Each row is a point on a landscape with many valleys, with its height.
A ball rolls from a point to the lowest of its 2 nearest points, and stops where none of them is lower. Distance is the straight distance between rows; heights are no part of it.
j563 height 43.5: [  5  -8   3 -27  24 -20  -1  -6  12 -18  -8  22 -20 -11  -1  -1   3   1
   0 -12   9 -14  -5   7 -20]
j37 height 80.1: [  6  24  18  24  29  42   6  -7  14   9  27   4  16 -24  10 -32   8  14
   8  -1 -10  35 -10   4 -12]
j307 height 30.9: [ 10 -21  -9 -10 -27   1  -2 -11 -36 -17 -22   0  12  26   6  27  -4  -3
  11  18 -16 -22   6 -17   4]
j736 height 73.9: [ -5  31  23  14  15  29   9   1  25  11  11  -8 -16   3  15  -8 -16   6
  12  -9  32  11 -20  -2  -9]
j285 height 82.9: [ 16 -15  19  -4   0 -13  -7  18 -15  13 -13  24  13  -4   2  14  -7 -13
   8 -22  -7 -21  25 -26   5]
j41 height 42.1: [ -2  13  -1  42  26  -2   4  -5   4   1  -3 -21  -2   6  17  -6   9 -12
  13   2  17   6  26   2 -31]
j219 height 52.0: [  4  -4  26 -39  14   3   2  52   6  13  -5  23 -22  -9   0   3 -19 -32
  -6  -6  -6 -10 -12 -29 -16]
j468 height 31.1: [ -9   1 -26 -12   0  -5  -1  -6   4 -19  -1   9  21   8  20  17  -8  -4
 -11  -4  -1  -9   1  23  -2]
j243 height 29.3: [ -6  -4  17 -45 -12  -2  12  16  20 -17 -14  31 -27   4  13  20  -8   2
 -26  -3 -28 -19 -11   1  -8]
j772 height 30.3: [-18   5  -7 -26  19 -13  14 -19   6 -24 -11   4 -32   9  -9   8  -2  11
 -17  11  18  -2 -20  13 -30]
j475 height 46.2: [  7 -29 -23  -5 -21   6 -11 -19 -17   2  -2  15  16   2   2  11 -14  14
 -12   6  -4 -32  -1  -9   8]
j725 height 50.6: [  2   0  14 -16  32   2 -14   3  22   0  -1  23 -15 -19   0  -1   6  -7
  10 -20  17   0  -5   1 -17]
j944 height 39.7: [ -5   7 -33  22 -43  -7   2   7  -6  -2   9  -6  35  -2   9  25  -4  -6
  -9  27 -12  -2  10  -1   8]
j540 height 72.7: [-11  18  -2  -9   5 -18  23 -12  24   3   0   6  -8  12  -2  -3 -12  16
 -15 -11   6   3   3  32  12]
j666 height 20.4: [ -3  10 -34   4  -8  -8  -1   1 -20 -13  24 -14  47 -18  -5 -23  16 -10
 -15  27  -6  26  -8   5   2]
j750 height 12.2: [ 15  -5  -4  31  -6 -16   3 -14  -8   4 -24 -21  -3   5 -10   0   8  -3
  21  -5   0  -8  31  -6  -2]
j237 height 9.7: [-16  23   6  -6  17  -8  13 -16  13   7 -10  18   4  -4 -23 -28   6  26
 -15 -29 -18  32 -17  27  14]
j731 height 49.3: [  6  16 -14  -6 -22  -2   1   3 -31 -13  26 -12  14  29   1  22 -11 -10
 -19  29  14  -8   6 -18   1]
j350 height 60.5: [ 22  -7 -11 -13 -24  -2  11 -19 -21   0   1 -26   8  -1  -5  10  -7  17
   1  11  -9 -11  24   1  24]
j268 height 49.1: [  4   0  -8  10  -3 -22  21  -5 -17  -3 -17  -9   3  19   8   3 -17  -4
 -10  -3   5 -25  20   0 -11]
j509 height 44.6: [  2 -12 -28 -10  -7   0 -21 -20 -14 -18  11   9  38  -7   2   2   8  10
   7   8  -7  -7   0   3   9]
j344 height 45.2: [-17  18  -8 -30   5 -16  -3 -27   2 -19  -6  12   3   5 -23   1   2  20
 -10  -3   6  11 -28   8  -3]
j292 height 52.7: [  2  -2 -23  11 -17 -18  11 -17 -12  -2  -7 -13  18   4  -1   4 -16  -2
 -14   5  -1 -16  19   3  -5]
j283 height 16.3: [-10  22 -33  -1   2  -7  -5  -1 -11 -16  25  -8  34   1 -17 -27   8  -5
 -20  15   4  34 -22   2   0]
j755 height 50.1: [ -9   4 -22   9   8 -13   8 -31 -27 -21  14 -21   1  -2  -5  -9  -8   7
 -14   7  27  23   4  16 -16]
j921 height 31.4: [-15   5  32 -28   8   2 -20  33  27  16   8  13 -47   5 -15  17 -12  -2
  -8 -25   3   5  -7   2   8]
j529 height 45.3: [-12   5  33 -13  10  31 -10  14  29  -5  14  -9 -50 -18  -6   7  -8   1
  17  -6   9  25 -40  -6 -16]
j910 height 46.8: [  3  -6  15 -33  17   6 -12  38  21  16   4  28 -25 -15 -10  17 -14 -26
  -9 -16   5  -7  -2 -18 -13]
j584 height 50.4: [-28  -3  26   8  14  41 -18  -4  17   7  26  -8 -32  -8  11  -6  -7  23
   7 -15   1  49 -41   3   0]
j572 height 29.9: [  1   2  10  16  22  43  -8  13  17  10  22  -8   4 -21  24  -7 -18  -8
   4 -19  -2  27 -14  14   6]
j672 height 38.4: [-11   2  33 -29   3  -5 -11  36  27   5   1   7 -64 -12 -25  15   5   2
   8 -12 -10  -2  -5   6   1]
j205 height 45.9: [  9   6 -10   9 -41  -9  -2  17 -30  -5  21 -26  17  16  -8  20  -5 -14
  -9  35   0   0  23 -13   6]
j385 height 56.6: [ -3  -7  29 -17   9   2  -4  50  -7  12 -10  13   4  -7  14   3 -27 -38
   4 -12   3 -17 -16 -32 -13]
j946 height 66.9: [ -4  -2  17  -1  27  13 -13  22  28   3  20   5  -6  -7  22  -9   5  -6
  10 -31   6   9   6  21  22]
j724 height 9.8: [-31  15  22  14  25  16  10  -1  23  10   9   9 -24  13   2 -32  32  25
   9 -21   2  34 -15  31  13]
j796 height 24.8: [  5   6 -15   8  29 -11  38 -28  -7   4  10  -7   6 -25  -9 -41  21  24
 -20  13 -15  28   1   7  -2]
j395 height 45.0: [  0  -3 -12   8  17 -16   5 -34 -12 -10  -2 -24 -10   7   0  -9  -4   6
 -13   5  28  -3  16   3 -24]
j860 height 69.6: [  0  -5 -12  23  17  -9   9 -37 -17  -4  14 -29  -5 -12 -11 -29  11  18
  -2  16   6  22  31  10  -6]
j212 height 58.7: [ -7 -28  10   2  -3 -19  12   9 -21  -7 -46  30  -3  12   6   9   1 -19
  11   6 -12 -40   2 -25  -7]
j844 height 29.0: [-18  12 -35  -5  -8  -6   0   0  -1 -20  14  -5  27   6  11   3 -10  -9
 -15  13   4   4  -5  21  -6]
j178 height 62.1: [ 24  27  16   9  26  12   4  -2   2  11  16  13  -3 -16   4   6 -13  -6
  18 -19  23  12   0   3   0]
j560 height 25.2: [ 13  -7   5 -19   0 -15  10  -6 -34 -13 -27  14   6  20  13  25  -6  -4
   7  -1 -11 -30  17 -16  -4]
j740 height 47.4: [-11   8  11  -4  36   1 -17  -4  21   9   4  25   1 -16 -12 -37  17   8
  -5 -29   2  16 -15  11  -9]
j482 height 28.6: [  4  -7 -16   5 -26  -5 -22  22 -24  -8  32 -26  21  -3 -18  -7  17  -8
   7  44   3  22  18   5  11]
j194 height 26.3: [-29  33 -19 -16 -13  -3 -14   7  14 -10  15   8  27  18 -16   8  10   2
 -22  10  10   8 -28   5  -2]
j630 height 28.9: [-16 -18  12 -26  10  31  -2  22  13   0  12 -19 -34 -16   6  20 -36  -9
   0 -18  11  32 -33 -10  -3]
j664 height 60.0: [  6   9  10  36   8   5 -11  10   9  10 -20 -16  15  -3  16  -5 -11 -18
  18  -5  12 -10  -3 -25 -21]
j800 height 54.2: [  4  -3 -19  11 -12 -15   6 -14 -35 -21  16 -34   7   4 -10   6 -18  -1
 -12  18  16  14  13  12 -12]
j959 height 42.9: [ 12 -12  -8  14 -56  -2  -5  25 -26  -8   6 -29  13  21 -20  25   2 -12
   4  34  -7  14  21 -10  10]
j632 height 44.4: [  5   3  16 -12  25  20 -16  22  21   7  -1   5 -14 -20  14   2 -15 -16
  10 -12  17  -2 -15 -14 -20]
j527 height 17.3: [  2   5  25 -13  11  21   4  42   6  15   6 -11   1  -6  19  12 -32 -23
   9 -27  10  10 -11 -13   7]
j770 height 55.6: [  5   0   6  38  -4  -6  -3  10   6  17 -26  -3  20   4   6  -8   1 -21
  20 -16   2 -17   8 -20 -11]
j456 height 70.5: [  3  36  15  30  18  21  20  -2  17  15  10 -14   1  -3  21  -9  -9  -2
   7  -2  27   4  -4   0  -8]
j154 height 72.0: [ -8  19  22  -8  27  11  -4  11  21  19  21  21 -21  -7 -14  -1   0   4
   6 -32   5  35  -8  21  11]
j370 height 46.4: [ -9  -6 -11  12 -30 -17  21   7 -16 -14 -24   7  32  20  16  25  -8  -8
  -1   1 -14 -18  15  -4  -2]
j822 height 37.6: [ -1 -18  14  -4 -39  37 -12  10 -45  -4 -20   1   9  41   2  24   1  -6
   6  35 -15 -16   4 -31  16]
j697 height 80.7: [ -5 -18 -28   5  -7  -8 -17 -24 -26 -18   4  -9  10   8  -2   1  -7  -9
 -11  22  15 -10  -9   3 -19]
j56 height 51.7: [ -3  -2  -7   2  31  -4  -6 -12  13   7   7  23  17 -19  -4 -45  17   9
 -13 -30 -12  10  -2  18  -3]
j90 height 52.2: [ 12  16  -5 -19 -22   9  -7  -2 -26  -5  13   4   8  32  12  30  -5  -1
 -27  30   5 -16  -6 -25  -3]
j680 height 24.1: [  0 -11 -34  16 -19  -5 -13   4 -27 -11  23 -25  33 -14 -17 -22  15 -12
  -1  35  -9  24  -3  10   9]
j242 height 23.4: [  1   3  27 -34   8 -10  13  26  16   0 -14  21 -28  17  17  14 -13  -5
 -17 -19  -8 -18   1 -12  -1]
j380 height 55.3: [  2  -7  20 -29   9   5   4  40  32  -4  -4   7 -43  -8  10 -10   5 -22
   5 -10   3 -20 -12  -6 -11]
j872 height 59.9: [  0   2  23 -16  11   6  -9  31  36  -3   6  -5 -49   0   9  -1   7 -11
   9 -16  13 -10 -23  -5   5]
j223 height 17.7: [  6  -9 -32  29 -22 -28   5  -3 -11 -18   2 -28  16  -6  -5  13  -4 -11
  -4  20 -18  19  17  13  -2]
j186 height 85.9: [ 14 -34  11  -1 -16  -6  -7  -1 -29  14 -13  21   6  -2   2  13 -10   3
   5 -15 -16 -23  28 -23  16]
j510 height 44.8: [-16   6  33 -31   4 -14  -2  18  23 -12 -14  11 -54 -13 -24  10   9  11
   9  -9 -11  -4 -13  22  -2]
j914 height 15.9: [-15   5   2 -19   7 -16  -8 -12  20   7   1  26   9 -12 -23 -14   0  22
 -23 -30 -13  18 -12  21  13]
j100 height 56.5: [ 27  18  16  23  19  20   0  -9  -7  14  10  -7   5 -22  11   6 -16  -6
  20 -16  20   7  -6 -18 -10]
j502 height 83.1: [ -7 -30 -27  12 -28   7 -23  -6 -35 -13   2 -15   9  15  -5   4 -11 -13
  -1  28  16  -8  -1  -5 -11]
j322 height 44.3: [  6 -26 -19  -1 -23  -5   1  -4  -9   6  -7 -50   1 -14 -19   3   8  12
   8  39 -20  25  13  20  21]
j558 height 59.5: [-24  -5  14 -17  22  -5 -15  10  33 -13   4   5 -36   1   1 -12  22  11
   6 -26  -2  11 -16  21  19]
j361 height 38.3: [-23  21  33   1  28  14  -1  -6  30   7   3  18 -36  -1  -6  -9  19  19
  23  -6  25  26 -22  12 -13]
j994 height 48.7: [ -6   3 -17 -17 -15   9 -30   7  -7 -14  25  26  21  16  -1  15  23  -6
 -14  30  18 -17 -12 -21  -6]
j172 height 40.6: [  1 -16 -20   9 -46  23 -18   6 -20   7  14 -13  19  11 -10   1   6   4
  -1  38   3 -14   3  -2  20]
j413 height 49.9: [-11 -18   0  11 -36 -25  19   1 -24  -6 -35   5  21  28  -3  16   3 -10
   3  -1 -21 -16  18 -21   3]
j197 height 83.0: [ 24   6   9  26 -14 -23   4  17   9  23 -14   0  15 -17   1   7  -3  -8
  16 -18 -22  -7  31 -12  17]
j357 height 54.6: [ 16  12 -11 -32 -15   3   3 -20 -23 -13   3   7   4  29  13  23 -10   3
 -20  17 -10 -19 -12 -19  -1]
j465 height 50.5: [ 17  -7 -32  10  -7 -24  11 -19  -7  -8   1 -22  22 -24  -1   1  11  17
   0  31 -36  13   4  11  22]
j378 height 67.3: [ 10  28  20   3  26  15   8  -4  14  21  25  25  -5 -16  -3 -11  -1   3
  13 -24  16  29  -8  12   0]
j126 height 76.5: [ 17  23  11  31  27  18   4  -4  12   9  18  -2  13 -28  15 -17   9  -3
  13  -6  -4  22   3  12  -2]
j450 height 49.6: [ -1 -18  -7  23 -16 -15   1   5   2  10 -26  17  19   1   9   2  -3  -7
   9 -14  -6 -29  14  -1   1]
j110 height 65.8: [ 37   8   3  43   7 -11   3  -2  12  28  -6 -19   2 -28  -6  -7   7  -9
  23  -3 -21   8   9  -8   8]
j5 height 45.8: [ -4  -4 -11 -10 -28  20 -25  -8 -15  -3  22  26  25   6   7  20  16   5
  -9  29   4 -27 -12 -27   9]
j730 height 37.0: [  4  17 -17  10 -40   0  -1   1 -10   4  18  -3  35  -3   8  26  11   3
 -18  29 -13  -5   8 -19  10]
j583 height 46.0: [-17   3  36  -6  11  -1 -21  23  17   7   8 -10 -65 -15 -20  10  11  14
  20 -19   1  13 -21  12  15]
j333 height 57.5: [ 23   5 -16 -21 -20   1  11 -27 -26 -11   5 -10  13  20   0  19 -11  11
 -13  12  -3 -14   8  -3  10]
j551 height 66.3: [ 15  38  12  39   9  -1  24   7  10  20  -1 -22   0  -9  11 -12  -5  -9
  16  -5  14   4  11  -3  -3]
j613 height 41.7: [ 22   9   6  35  25   8   1 -23  -5  18   8 -21  -3 -23  -3 -24  20  10
  23   9   0  11  25  -5   5]
j202 height 37.7: [  3  -4   0 -32  13 -16  16   2  13 -22 -19  18 -28   4   8   7  -3  -8
  -3   0   3 -26  -8   2 -19]
j353 height 16.1: [-18  24  19  19  25  29  13  -1  22   4  26   1 -11   5  18 -31  27  13
  11  -5  10  28  -9  23   3]
j951 height 11.9: [  6  13  28 -19  14   9   9  35  13  15   4  10  -6   1  13  12 -26 -18
   3 -28  14  -8   3 -13  11]
j75 height 26.4: [-10  -1  -7 -26  -2  -6  -6  -9  16  -8   0  21  13  -1  13  13  -9  10
 -19 -16  -8 -15   0  17  -3]
j444 height 72.2: [ 30  21  13  47  14  13   7  11  17  11   7 -17  15 -32  11 -14   6  -7
  20  -2 -24  18   1   5  -5]
j985 height 54.1: [ -8 -24   9  13  -6 -15   6  18  -3   6 -38  30  21   7  15   6 -11 -18
  11  -9  -3 -39   6 -17  -5]
j14 height 4.6: [  2 -22 -17  32 -24 -26   6  -6  -9  -3 -28 -21   4  16  -6   2   8  -9
  14   1  -7   2  27  -4  -6]
j661 height 53.0: [ 16 -17  -8   4  16  -8 -18 -25  -8   7   2   6  14 -19  -5 -17  11   9
  10 -11   0 -11  15   6   1]
j457 height 21.6: [-29  29 -27 -13   0   2 -11  -4   8 -15   6   5  31   7 -15 -14   9   4
 -18   2  -2  26 -33   7   3]
j723 height 23.9: [ -8   6 -27  18  -3 -19  14  -7  -4 -17   9 -16  27  -7   4  -4  -6  -7
 -17  14  -9  17   6  30  -6]
j893 height 31.0: [  4  -1  -4 -30   8 -12  19   2 -12 -25 -21  19   0  16  20  21 -10 -11
  -6   3 -10 -27  -2  -5 -11]
j338 height 22.9: [-15 -15  12 -23  11  29  -3  33   4  10   8 -11 -15 -11  12  15 -45 -23
   3 -27  11  17 -18 -10   3]
j911 height 53.3: [-16 -32   3  19 -55 -10  22   0 -20  -7 -28   3  17  37 -19   7   3  -4
   3   9 -23  -3  14 -30  12]
j472 height 72.5: [  0   7 -22 -14 -11   8 -11  -8 -30 -13  31 -31  15   3 -19  -8   5   2
  -1  25  19  13   0   0   8]
j65 height 54.3: [ 22  -9 -17  19   9 -29  16 -18   0  -1  -4 -12  11 -22   1  -9  20   9
   9  10 -30  11  19  15  20]
j571 height 36.1: [ 22   5  -7  25  25  -8   7 -27   1  12   9 -11   7 -27  -5 -39  24  10
   4   0 -12   6  18   8   0]
j402 height 40.5: [  5 -22 -34  18 -22  -7 -15 -17 -15 -10  -7  -1  30  -3  -4  13  10   6
  13   9 -19  -6  16   5  10]
j130 height 66.1: [ 14  23   2  13  18  -2  29   3  29  15  20   2   1 -15  11 -24   4   7
  -1 -12 -10   7   9  30  18]
j306 height 34.6: [  3 -26  11  -8 -42  15   0  -3 -43  -4 -34  -1  14  37   5  23  -1   1
   6  20 -24 -10   8 -24  14]
j909 height 20.6: [ 25 -18   3  31 -16  -5  -1  -2   6  17 -25 -28 -11   4 -22 -12  22  -6
  28  -5  -7  -1  28 -21  11]
j899 height 85.2: [ -8 -41 -24  22 -31  -5  -7  -8 -36  -5 -19  -8   5  27  -6   7 -11  -7
  -4  18   4 -21   1  -7  -6]
j620 height 36.2: [ -7   9  -9  42  28  -9  11 -14   3 -10   0 -15   7  -6  11 -13  10  -6
  -5   3   4  11  28  20 -24]
j192 height 63.3: [ 19 -19   5 -14  13  -8 -19   8   1  10  -8  26 -16 -23  -3   4  -5 -20
  -1 -16   6 -29   4 -23 -14]
j181 height 78.1: [ -5   1 -23 -18  -5  -8 -16  -9 -19 -21  10  -5  12  12  -6  10   2 -10
 -10  26  18  -4 -19  -5 -18]
j161 height 38.6: [  3  16   9   4  27  -7  16  -5  14   2  -9   5 -12   6   9  -2   1  -8
   6  -8  28 -17   5   8  -9]
j284 height 35.8: [  5  13  -7  -3  27 -12  11 -36   3  -1   4   5  -8  -3 -11 -11   8  17
  -2 -15  14   0   1  10  -8]
j388 height 34.9: [ -8   7  20  -1  27  35 -16   6  23   6  21  -1  -8 -20  19  -1 -21  -2
   4 -22  16  30 -27   9  -8]
j939 height 46.3: [-18   5  26  13  27  45 -12   2  15   1  30   3 -13  -5   4 -22   8  14
   3 -25  -5  49 -32  15   8]
j99 height 44.9: [ 12 -24 -19  23 -19 -14  -5  -5   2   4 -15  11  22 -14   5   3   6   1
  12  -5 -23 -14  23   5  11]
j785 height 40.4: [-13  17   6 -36   0 -12  -6 -19  12 -12 -11  20 -10   7 -17  19  -9  25
 -16  -6 -11  -3 -28  12  -5]
j581 height 35.2: [-23 -15  22 -10  13  41   5   3  14   0   6 -12 -41 -14  21   9 -42   4
   4 -18   8  30 -27  -1  -9]
j463 height 69.1: [  2  27  13   6  11  -5  24   1  32  15  14  11 -12  -1   3 -13  -1   6
  -6 -22   7   8   9  26  17]
j522 height 48.3: [ -2 -18 -28  -8  12  -7 -16 -37 -19 -13   4   3  23 -13  -2 -19  14  11
   0  -3   3   1  -4   7   1]
j753 height 24.4: [ -7  14  19 -15  17  -1  -4  21  30  15  -2  14 -33   5  -5   7 -12   5
  -8 -28   8 -10  -4  19   8]
j117 height 33.6: [ 11 -23  19   6 -13  -9   2  -1 -24  13 -38 -10   1  24 -15  -4   5  -4
  17  -6 -10 -26  21 -24  12]
j160 height 57.8: [  8 -23  -7  -2  12 -11 -23  -8  -3   4  -6  27   7 -17   6  -1   1  -4
   9 -21   4 -24  15  -4  -4]
j819 height 28.2: [ 15 -27  12   7 -33 -11   5   0  -6  22 -35 -16  -5  17 -20  -6  13  -1
  18  -4 -18 -11  30 -19  23]
j170 height 37.4: [ -5 -13 -10   0 -35  21 -26  21 -27   7  17 -13  19  14 -18   4  10  -5
   5  43  19 -12  20   4  13]
j458 height 46.1: [ -8  -6 -12  17 -36  13   1  10 -26 -12  -6  18  26  20  11  38   3  -7
  -5  28  -4 -25   0 -30   4]
j428 height 48.8: [ 10 -24 -11 -13 -20  -5  -3 -17 -15   1 -13  17  -3  10   4   5 -15   4
 -23   6  -4 -38 -11 -17  -4]
j835 height 56.4: [ 13  -3  24 -15  20 -15  10  14 -14   8 -29  21 -14  11  10 -11  -8 -22
  -1   1  -5 -39  -4 -31 -15]
j751 height 34.4: [  8  25 -14 -14 -29   2  -1  -6  -5  -1  28   1  36   5   1  18   6   9
 -19  19  -2  -2   3  -8   8]
j135 height 54.4: [-17   0  22   8   8  36  -9   2  19  -5  26 -12 -42   3  23   3   0  13
  16 -18  13  37 -38   4  11]
j615 height 63.5: [-13  -3   3 -11  26   1  -2   3  28 -10   5  12 -13   5  14 -12  10   8
   4 -27   8   6  -1  32  13]
j859 height 34.2: [  6 -40  -6   4 -45   6  10   2  -9   7 -38 -22  -4  18 -24   0   1   2
  16  11 -15   1  26  -3  15]
j228 height 44.1: [ 24 -16   6  -9   5  -6  -9 -17 -15  10 -14  -4  -8   5  -1  -7   0   5
  -1  -5  15 -33  12 -20  -2]
j496 height 30.1: [-16   2 -20  17  15 -16   7 -15  -1 -17  -3  -7  11  -1  13  -8  -1  -5
  -1   0   6   8  16  33 -16]
j707 height 34.5: [-10   1  19 -43   1 -13  -2   4  15 -11 -11  28 -31   3 -11  30  -6  15
 -18 -11 -21  -7  -9  10  -4]
j948 height 17.8: [ -1  10  21 -20   6  -5  10  25  19  15  -9  20 -11   9  12   5 -17  -1
 -11 -34   6 -22  11   0  13]
j789 height 39.3: [ 11 -30   2   2  -5  -4  -1 -15 -26   9 -26 -20 -10  24  -5  -6  -7  -4
   3   8   7 -35  20 -11  -1]
j58 height 50.7: [ 12   2  17 -18  16   7   1  34  22  -7 -13  16 -26 -15  16  -6   1 -20
  14  -4  10 -25 -14 -12 -28]
j779 height 52.1: [ 15 -20   6 -24  -1 -14   8  -5 -19   2 -24  32 -17  10   8   0 -11  -4
 -17   8 -13 -40  -2 -29  -9]
j263 height 54.5: [ -1   3  -7 -33 -27   5  -7   1   7 -17  -1  33  -9   9   0  22  -2   2
 -19  28 -16 -25 -40 -18 -15]
j922 height 3.2: [-22  21  18   2  25   3  21  -6  14   9  -3  15  -9   3 -13 -33  20  30
   1 -28  -4  33  -9  28  13]
j341 height 11.3: [  4 -30 -24  28 -45 -23   6  -6 -16 -14 -14 -25   5  13 -17   8  -1 -12
   4  13 -10  19  18  -2   2]
j411 height 21.1: [-26  11   5 -10  25  -9  13 -17  28 -13 -14   1 -36  10  -4  -3   9  11
  -5   0  21   2 -15  22 -26]
j44 height 22.1: [-10  28   7  25  37  15  21 -10  22  11  13   0  -5  -6   9 -33  23  18
   1  -1  13  28   3  18  -9]
j503 height 43.1: [-14  -4 -20  23 -44  -1   8   8 -17  -8 -13   7  32  19  11  28  -8  -6
  -6  17 -15 -12   3 -14   2]
j169 height 37.8: [  2   2  -8 -17  21 -13   7 -36  -7 -19  -8  -2 -29  13  -7   2   0   6
  -8  13  22 -10  -8  -2 -26]
j700 height 50.8: [-30   4  14 -33   5  -9   3   1  25 -25 -17   6 -43   1 -11   7  11  23
   6  -4  -9  -3 -26  31   2]
j415 height 31.2: [ -7  32 -23 -12 -22  -9  -2   4   5  -4  36  -1  29   9 -14   4  13   6
 -25  20   6   8  -5  -4  -1]
j611 height 43.4: [  3 -15 -22  -8 -32  15 -15 -15 -15   3  17   6  27   9  -2   7  -4   7
 -12  30   6 -23  -9 -16   7]
j827 height 44.7: [  8  13   5  -7  15 -18  23  -6  -5   3 -13   4  -2  13  11   9  -9  -2
  -7 -14  10 -25  17   1  -6]
j4 height 66.7: [  5 -13 -27  10   3 -10   7 -33 -15  -5   6 -33   6  -7 -10 -25  11  10
  -9  16  -4  12  19  16   4]
j841 height 70.6: [  6  12   7  18  25  11  -5  16  21   4  -1  -5   4  -7  25  -3   1 -10
  26 -19  13   1   9  15   4]
j889 height 61.5: [ 17  20  -6  34  11 -12  22  -6  16  20   4 -12   2  -9   6 -14   0  -5
   2  -6   1  -5  21  13   4]
j227 height 47.5: [  8 -18 -29   0 -19  -9  -4 -11 -15   3   5 -35  14 -18  -5  -6   4  15
   1  44 -24  11   5  13  23]
j517 height 29.8: [  7  17  -3  14  31  -8  15 -32   7   7  14   5   2 -10  -1 -29  16  13
   0 -10   9  12  13  16  -8]
j40 height 70.0: [  0   0 -28 -13  -5  -1   5 -25 -22  -7  27 -36  14  -8 -18 -25   7  15
  -6  21   7  24   0   4  15]
j18 height 35.6: [  5 -26 -23   8 -40   9  -7  -3 -24 -15 -13 -12  23  19  -9  28   6   0
  17  19  -9  -4  13  -5  12]
j518 height 39.9: [  9 -33 -17   3 -35  -9   7  -6  -1   7 -25 -45 -10   4 -23  -4   8   5
   8  27 -17  17  26  11  11]
j372 height 15.6: [-16  20 -17  -2  14 -11  25 -16  16   1   2   4  14  -6  -8 -35   8  20
 -28 -12 -20  26 -18  26   7]
j235 height 20.5: [ -6   5 -27   6  12 -13  27 -24  -3  -8   4  -8  18 -18 -12 -42  14  15
 -29   9 -23  32 -15  10   0]
j234 height 57.3: [  3   6  -8 -36 -12  -9   0 -12   9 -21 -12  22 -25  12 -14  10  -3  -2
 -20  26 -15 -20 -36  -6 -24]
j625 height 60.4: [ 13   6  30  -4  14 -15   6  14 -21  12 -26   4   3   7   8  -8  -5 -23
  15  -4   5 -33 -13 -37 -10]
j352 height 49.8: [ 30   2  14   7  19   7 -16 -10  -9  13   1  -1  -8 -13   2   0   0  -2
  14 -15  21 -17   6 -22  -4]
j214 height 30.2: [-14  22  17  -6  32   1  11  -3  25   5   0   8 -35   9  -1  -1  10  12
  10 -11  29   2 -11  18 -11]
j737 height 33.2: [ -4  -4 -13  -2 -23  -1 -23  29 -28  -1  36 -12  17   6 -13  -1  21  -4
  -6  37  22  -2  29  -6  11]
j277 height 24.0: [  7  12  16  18   9  27  11  19   9  12   6 -19   8 -18  20  -4 -29 -12
  12 -26   6  18 -11   0   9]
j446 height 38.5: [  1   5  24 -19  21  28 -10  18  28  -5   8  -1 -36 -23   3   4 -21 -15
  10  -6  16  10 -28 -12 -20]
j703 height 75.3: [ -3  13 -22 -29  -4  -7 -12 -18 -21 -20  24 -16  12  15 -17   4   6   6
  -9  18  21   7 -12  -4  -5]
j375 height 64.7: [ 11  10  25  10   7   4  -4  14 -10  11 -19  -8  11  -5  10  -1 -21 -25
  18  -9   7 -18 -17 -37 -19]
j34 height 57.4: [ 13   7 -18  14   1 -19  14 -17  13  14  -2  -2   7 -10   5 -11  -7   1
 -10  -8   0 -16  19  14  10]
j164 height 30.0: [ 11   5  15  24   3  15  10   7  -2  11  -5 -19  21 -31  15   4 -35 -14
  20 -23  -9  25  -7  -2  -4]
j565 height 55.4: [  0  -8 -19  16  20  -6   6 -14  10  -9   2   7  29 -19   5 -37  22   4
 -14 -11 -21   5   3  27  -8]
j499 height 21.9: [ -4   1 -16 -13  -6 -13  -9 -22  12   0   6  20  24 -12  -4  -1  -4  18
 -17 -16 -10  -2   1  11   6]
j671 height 40.9: [  3 -15  -5  -5 -31  22 -14  13 -47  -8  -2  -5   8  37   4  21  -6 -15
   2  44   4 -19   0 -25   3]
j663 height 63.4: [ 15 -16 -12  -1  -5  -2   1 -29 -17  -2  -3 -28   1  -1  -9  -7   0  16
   5  11  -1  -9  27  13  15]
j318 height 41.1: [-13  14  24   1  39  28 -25   2  29   7  17   9 -10 -16   3 -23  11   6
   4 -21   5  32 -27  10  -9]
j903 height 31.3: [  1  -8   3 -21  -8  -7  -2   2   1   6  -5  31   7  -9  17  21 -11   8
 -29 -21 -11 -18  18  -4   1]
j925 height 74.6: [ 14   8   7  29  13   1  -3  26  14   8 -10   1  19 -17  17   0   4 -19
  24 -27  -9   2  11  10   5]
j616 height 52.4: [ -4 -10   1  25 -52  22  -2  27 -20  11  11  -5   7  23 -10  21  24  -5
  -2  43   3  -8  37 -16  15]
j936 height 55.5: [-40   1  13 -22  13 -11 -10  -1  23 -15 -17   4 -32  -1  -7 -13  17  27
   2 -21  -6  13 -20  32   7]
j49 height 77.2: [ -1  24  25  -2  10  25   5  13  29  23  10  -7 -26   4  10  -3 -19   2
   6 -23  21   5 -28   6   4]
j908 height 76.4: [-24  -1  28  -6  25  19 -26  22  20  19  22   5 -31  -9 -19  -6  12   2
   6 -29  -1  42 -24  15  17]
j645 height 78.9: [ 14   0  13  13   3  -6  -3  28   6  13 -12  14  19 -12  10  10 -10 -21
  16 -30 -12  -8  29  -8   8]
j838 height 45.5: [-26  17  39  -2  15  31 -12   7  30   8   6  -3 -50 -10  -3  -6  14  22
  24   0  13  26 -34   5  -6]
j533 height 41.5: [ -8  -9  11 -27  22  -1 -19  30  22  20  10  31 -10 -11  -2  16 -13 -14
 -14 -24   4  -6  10  -1   0]
j676 height 51.6: [ -7 -14 -16 -17 -20   1  -3  -6  -3  -7 -10  34   6  11  11  19  -9   3
 -24  17  -3 -35 -27 -15 -15]
j722 height 49.4: [ -4  -8   5  25 -48  25  -3  16 -32   2   5  10  15  22   0  28  20  -4
  -2  44   7 -18  18 -36  14]
j857 height 59.8: [ 31  -1  -5  40  18 -23   7  -5  13  13  -6 -24  -4 -18  -5 -12  29  -1
  22  12 -27  12  22   5   9]
j986 height 42.7: [-19  20 -21 -13  11 -11   9 -34  -5 -11   6   0   8   5 -16  -9   6  21
 -10  -4   9  19 -14   9  -5]
j78 height 39.8: [  2 -23  -8   9 -59   8  -4  13 -24 -14 -15 -18   8  36 -17  22   1  -8
   9  28 -10  10  14 -15   9]
j308 height 35.5: [  0 -18   7 -33   4  -6  -9  13  15   6  -2  44  -6  -8   0  18 -14   0
 -26 -20  -7 -22   9 -12  -3]

For each start below, name the point where the ball stops.
j378 -> j819
j385 -> j922
j645 -> j951
j344 -> j951
j126 -> j819
j172 -> j283
j700 -> j951
j456 -> j411
j463 -> j411
j944 -> j283

Call two points neighbours if one is among the 2 nearest of the other. Go from one point of each pair to the other, from neighbour to neighbour, staying as low as possible. Name the highest point that can't be avoided.
j517 / j14 -> j468
j411 / j560 -> j725
j951 / j819 -> j344
j411 / j446 -> j838
